A landscape with many valleys, sampled at points; each row gives a point and its height.
A ball rolls from a point to the lowest of its 4 nearest points, and stops where none of them is lower. Distance is the straight distance between rows; heights are no part of it.
k816: [ -8 -24 -63  -8  11  20  20 -21  20  23  20  10  -7 -16 -27   8  25   2
 -14  -2 -13]  (h 5.01)
k87: [-32 -11 -23  14 -28   3 -12  18 -26  19  -7  18  19  22  28   6 -29  17
   3 -15  38]  (h 1.07)
k468: [ 19  12  26   2  11  -3  -4  11  35  -9  13 -10  -9 -12 -13  -6   8 -19
  17  -1 -29]  (h 5.64)
k341: [ 22 -14 -60  -7  15  25  15 -18  32  13  20  -3 -15 -35 -36  13  40  -5
  -7  -4 -23]  (h 7.11)
k797: [  4  -7  27  13 -11   8  -9  19  16  -4   7  11  12  -7   6  -5 -13 -16
  21   1 -19]  (h 6.71)
k546: [-13 -13 -60   6 -16  28  -6  12  37  20  27  13  19 -21  -7  13   5  18
   6 -11 -17]  (h 6.37)
k47: [ -4   4  24 -13   4 -28  -1 -28 -55 -23 -43 -19  -8  25   8 -14  -2  10
 -15   6  34]  (h 5.27)
k137: [-27   3  48   5 -15  -7   1  15 -49  -6 -32  25  18  36  21   2 -28   3
  18  21  28]  (h 4.70)
k868: [  1   0  16   5  -5   6  -5  10  34  -1  14   2   5 -10  -6  -2   2 -16
  16   1 -27]  (h 6.64)
k337: [  8 -10  -9   1  11  -6   6 -21  -3  -2   7   0  -4  -9  -5 -13  15  -5
 -16  -8  -3]  (h 5.30)
k307: [ 29  34  46  13  -4 -12  -7  18  -1  -9  -8  -7 -15  -3   8   8 -12 -25
  24   6  -6]  (h 7.94)
k692: [  9 -12 -52  -1   3  22   9 -15  34  16  24   4  -4 -29 -27  17  27  -3
  -2  -2 -22]  (h 6.01)
k928: [ 16  20  10 -10  15 -18   1 -13 -11  -4  -7 -23 -23   3   3   6   8  -7
 -17  -2  11]  (h 3.52)
k7: [  5  -8 -41   5 -22  43 -15  31  51   2  33   9  34 -36 -15  -3  10  15
  19  -8 -42]  (h 6.25)
k640: [ 44  27  19  -9  19 -19  -2  -5   0 -12   0 -33 -28  -4   1  -3  -2  -5
  -9  -5  -4]  (h 4.64)
k321: [ -9  15  34 -11   7 -22   2 -11 -41 -18 -33 -12 -10  29  11 -10  -4  -4
  -5  14  22]  (h 5.68)
k316: [-43 -16  15   7 -20  -3  -2  16 -55   0 -30  22  25  48  27  -5 -34  20
   8   5  42]  (h 2.57)
k904: [ 47  16 -14 -25  51  -6  12  -5  45  -5  26 -37 -37 -25 -26  -3  19   0
   0   3 -38]  (h 3.31)
k366: [  6  19  36 -15  16 -27   6  -8 -36 -21 -31 -26 -24  29   4 -16  -5   6
  -7   9  13]  (h 4.36)
k726: [ 17   1 -25 -11  33   1  12 -14  36   0  21 -15 -20 -19 -29   1  33  -6
  -4  -2 -26]  (h 4.47)
k805: [-26 -15  23  -7 -13 -14  -2 -16 -55  -9 -42   6  13  32  18  -8 -16  11
 -13  11  41]  (h 3.01)
k962: [ 27  21  32  11  -4  -9  -8   7  -1 -12  -5 -10 -10  -8   5   2  -5 -20
  10  -2  -6]  (h 5.89)
k410: [-12 -28 -38  -2  -1   8  14 -21 -10   9   9  11   7  -9  -6  -9   9  11
 -26 -12   4]  (h 3.68)
k215: [  4  32  70   3  -6 -26   2  13 -55 -19 -36   7  -3  23  16  -1 -20   2
  23  27  13]  (h 5.37)
k50: [ 33  26  10  -4  18   2  -9  17  55  -8  24 -20 -18 -24 -13   8  18 -18
  18   0 -39]  (h 4.84)
k637: [-48 -10  -9   5 -17   2  -2  10 -32  13 -18  15  19  35  25   4 -26  16
  -4  -1  39]  (h 0.66)
k518: [-20 -26 -47  -5 -10   6   7 -24 -25  18  -1  11   8   3   8   3   2  21
 -35  -8  31]  (h 5.91)
k916: [  6 -12 -40  -7  27   5  19 -23  24  12  21  -3 -16 -20 -28   1  32  -6
 -10  -2 -17]  (h 3.46)
k58: [-29 -12  31   1 -19  -9  -4   0 -58  -8 -37  16  17  38  25  -4 -27  10
   3  16  39]  (h 3.20)
k788: [-28 -18 -47   7  -9  18  -1  18  27  17  21  17  17  -5   0   4  -4  17
   7 -12  -7]  (h 4.54)
k613: [ 10  23  28 -23  26 -26   6 -10 -23 -11 -23 -35 -29  26   3  -9  -2   3
 -14   5  13]  (h 3.29)
k245: [ -7 -19  -4   2  -3   7   4  -2  12   5  10  12   7  -6  -4  -6   2  -4
  -3  -6 -12]  (h 5.25)
k620: [-10  15  59   4  -7 -19   0   7 -54 -16 -40   8   5  27  17  -4 -20   0
  16  25  21]  (h 4.55)
k771: [  1  24  45  11  -9  -7  -5  19 -15   2 -14  11   2  11  16  18 -22 -18
  22  21  10]  (h 6.53)
k820: [ 27   6 -24  -5  19  12   2  -8  45   2  26 -15 -11 -32 -31  12  37  -8
   0  -4 -29]  (h 4.30)
k988: [ 11   2   3   1   1  -8   1 -17  -8  -2  -1  -4  -9  -7   1   1   8  -6
 -16  -7   8]  (h 6.72)
k125: [ 16 -12 -40   0 -12  37  -4   5  46   6  31   8  13 -41 -24   7  19   4
   8  -3 -35]  (h 6.00)
k555: [ 19  22  37   5   3   2  -6  26  41 -12   9  -8  -7 -14  -6  -2   3 -24
  34   6 -37]  (h 6.63)
k647: [  0 -13 -14  -3  11   2  11 -12  20   4  17   4  -4  -9 -14  -7  16  -5
 -10  -6 -17]  (h 4.91)
k990: [  8 -17 -61   3 -18  41  -3  12  40   5  34  15  18 -36 -21   0  15  16
   8 -11 -38]  (h 6.48)
k688: [ 36  11  -3   5 -13  26 -14  14  58  -4  29  -3   7 -40 -23   9  23 -12
  18   2 -40]  (h 6.28)
k824: [  5  -6  11  12 -10   1  -7   1  -7   1  -1   5   7  -4  10   4  -9 -10
  -3  -4   6]  (h 7.93)
k887: [-28  -1  17  -2  -6  -5   2  -8 -21  11 -18   6   3  20  11   8 -15  -1
  -8  10  28]  (h 3.37)
k712: [ 11  14  12   8  -4  11 -15  17  53   2  18  -1   2 -20 -10  13  10 -19
  24   4 -32]  (h 6.99)
k382: [ -3 -22 -35  -3  20   6  22 -27   8  12  14   4  -4 -12 -24  -8  31   0
 -20  -6 -14]  (h 4.41)
k334: [ -2   1  -9  -5   6 -11   6 -28 -14   7  -6  -8  -7   0   0   2  15   1
 -31  -2  22]  (h 5.02)
k3: [ 12  36  63  -1  -7 -33  -1   1 -67 -25 -48  -7  -9  26  19   7 -19  12
  15  25  31]  (h 6.21)
k997: [ -3 -17 -26  -1  -5   4   8 -29 -18  12   2   9   4  -5  -2  -2  10   6
 -30  -9  13]  (h 4.18)
k860: [-46 -30  -5 -11 -21 -11   1 -23 -65  -5 -41   7  16  38  18  -7 -16  28
 -25  -1  50]  (h 4.05)
k509: [ -2  11  40  -7 -10 -28  -3 -15 -64 -22 -53 -12  -5  30  17  -3 -10  11
  -1  13  41]  (h 4.56)
k310: [-30 -24 -27  12 -13  10  -4  24   6   9  14  20  26   4  12 -12 -15  14
  10 -19  -3]  (h 2.82)
k145: [ 20  -4 -17   6 -21  38 -15  25  58   0  34   5  23 -38 -20   3  12  -1
  17  -4 -47]  (h 6.14)
k398: [-26 -11 -16   6 -20   4  -5   1 -21  15  -3  14  13  13  17   7 -23  11
 -10  -7  29]  (h 2.10)
k441: [  5  -2  22  15 -20   6  -9  13  -1   0  -2  14  11  -4   8   2 -15 -11
  12   0  -4]  (h 6.27)
k480: [-41 -13   9  -6 -10  -5   4  -6 -35   3 -28   9   8  31  17  -1 -17   6
 -13   6  33]  (h 1.50)
k165: [ 23  -8 -46   3  -1  30   5  -6  43   5  27   2   2 -38 -30   9  31  -3
  -1  -3 -35]  (h 6.40)
k168: [-18 -21 -47  -3  -1  18  10  -5  27  19  22  15   7 -11 -12   6  10   9
  -4  -4 -15]  (h 5.52)
k854: [-27 -30 -40   6  -5  12   5   1   3  11  17  18  15  -2   5 -12  -3  16
  -8 -15  -5]  (h 1.72)
k82: [-14 -17  -6   7 -10  14   1   8  18   6  16  13  14  -2   2  -6  -6   1
   7  -6 -16]  (h 3.91)
k102: [  1  -1  -8  -3   3   9   0  -2  42   6  21   1  -4 -16 -12   6  16  -9
   5   0 -25]  (h 5.87)
k209: [ -3  -2  -9   7 -13  19 -10  19  50  10  22  10  11 -17  -3  15   2  -5
  16  -2 -22]  (h 6.26)
k234: [ 40  21  26   2  14 -13  -4  10  21 -18   5 -24 -19 -13  -3 -13   2 -15
   7  -5 -25]  (h 4.99)
k371: [-23 -16 -19   8 -13  15  -7  26  23  11  20  17  21   2   7  -3 -14   8
  16 -13 -10]  (h 0.82)
k267: [-15   6  45   3 -12 -16  -4  -4 -59 -12 -42   8   9  31  18  -2 -19   6
   5  20  31]  (h 3.89)
k610: [-30 -10  -8  -9   1  -8   4 -27 -25  10 -15  -1   0  23   8   6   0   8
 -29   3  32]  (h 3.50)
k577: [ 18  20  23   2   4 -14  -4  -6  -7  -5  -5 -15 -14   0   4   2   1 -14
  -4   0   6]  (h 5.13)
k746: [ 27  17  44  12  -4  -5  -6  19  14 -16   0  -3  -4 -13   1  -6  -7 -26
  27   3 -23]  (h 7.38)
k671: [ 35   5  -1 -14  34 -14   7 -12  12 -14  11 -20 -22 -15 -18 -18  17  -2
 -10  -8 -21]  (h 6.57)
k785: [-43 -22   8  -3 -17  -5  -4  -4 -59  -3 -38  14  21  43  21  -7 -28  23
  -8   3  43]  (h 1.95)
k709: [ 28   9 -11 -17  43 -10  10  -6  29  -6  24 -27 -27 -19 -24  -8  24  -4
  -4  -1 -29]  (h 4.45)
k782: [-29  -5  14   7 -18   1   1  12 -24  10 -16  13  14  27  26  11 -23  -1
   2  10  28]  (h 4.63)
k590: [-21  14  47   2  -4 -12   2   9 -34  -6 -30   9   2  27  16   3 -22  -6
  13  18  19]  (h 4.77)
k238: [ 51  19   6 -17  33 -18   4 -14   0  -9   4 -36 -32 -10  -4 -10   3   8
 -20  -4  -6]  (h 5.61)
k474: [-10   9   8 -10   8 -15   1 -18 -16   2 -15 -10 -11  14   6   7   4  -8
 -19   6  25]  (h 4.13)
k869: [ -5 -22 -14   3  -1   7   8 -12   4   5  10  11   8  -7  -5 -10   7  -1
 -14  -7  -9]  (h 4.40)
k192: [ 27   8  18   5  10  -9  -3  -2   3 -15   6 -10 -13 -11  -3  -9   7 -15
  -2  -4 -12]  (h 3.45)
k126: [ 29  21   7 -12  34 -10   3   3  44  -7  26 -27 -27 -19 -19  -1  18 -10
   6  -2 -33]  (h 4.12)
k161: [ 46  17 -23 -12  29   5  -3   0  52  -3  29 -24 -25 -37 -31   6  31  -9
   5   1 -33]  (h 0.79)
k918: [ 16  -3 -16 -11  35  -4  15 -20  18  -5  15 -13 -20 -16 -25 -15  30  -5
 -14  -7 -22]  (h 5.31)
k397: [-57 -21  -6   1 -15  -5   2   3 -46   5 -25  17  22  43  25  -9 -27  25
  -8   1  45]  (h 1.00)
k177: [ -8  13   9 -16  22 -22   6 -26 -21  -5 -16 -20 -19  17  -1  -1  10   2
 -20   2  21]  (h 2.55)
k943: [ -8 -20  -7   9 -15   4   0  -1   0   4   4  12  16  -4   7  -6 -11   1
  -7  -9   0]  (h 6.19)
k147: [ 43  36  21   3  -4  13 -21  25  64  -8  24 -18  -8 -34 -15  13  16 -22
  34   8 -41]  (h 6.23)
k30: [-29 -21 -27  20 -17   6 -10  35   3   5  13  22  34  10  18 -13 -22  17
  19 -23   4]  (h 2.93)
k449: [-21  -6 -15  24 -26   4 -12  28 -20  12  -2  20  26  19  26   4 -32  12
  14 -14  29]  (h 1.81)
k996: [  4  25  52  -6   5 -27   2  -1 -48 -26 -37 -15 -14  28   9 -13 -12   0
   6  15  16]  (h 6.58)
k400: [-21 -24 -37   9 -17   6  -1  -1 -18  10   5  15  17   4  15  -3 -11  17
 -19 -19  25]  (h 4.06)
k710: [  4  -9 -37   3  -8  24  -3   1  43  14  28   9   8 -24 -13  16  12   3
   5  -5 -22]  (h 5.81)
k330: [ 12  40  45   0   6 -18   1  14 -13  -6 -18 -14 -23  14   9  10 -12 -16
  15  14   6]  (h 8.97)
k487: [  7  17  23   8  -7  -9  -4  -1 -10   2 -10  -2  -7   2   9  13  -6 -15
   0   5  16]  (h 7.21)
k22: [ 23   4  -8  -9  18 -10   7 -25 -10  -7   3 -14 -17  -9  -6  -5  14   1
 -24  -6   9]  (h 4.96)
k545: [-11 -17  -2  19 -25  12  -9  26  -5   5   5  22  22   8  20   0 -26   6
  13  -8   8]  (h 3.10)
k717: [ 30  11 -21 -13  39  -2   8 -10  43   0  26 -21 -28 -24 -29   6  32  -3
  -2   0 -30]  (h 1.41)
k614: [-51 -17 -14 -10  -9  -1   3 -10 -32  12 -21  11  14  31  21   2 -19  18
 -23  -1  41]  (h 1.20)
k469: [ -6   7  26  17 -19   5  -8  18 -14  11  -9  16   9  10  19  15 -25  -8
  16   6  17]  (h 5.44)

Where does a ball stop that starts at each point below?
k147 | k161
k620 | k637
k590 | k637
k137 | k637

Call two points neighbours if one is among the 4 nearest of the other. Go from one point of each pair to the other, from neighbour to neighbour, staying as low as possible. Name the highest point that can't be avoided.
k371 / k854 | k310
k371 / k177 | k474
k637 / k854 | k30
k916 / k161 | k726
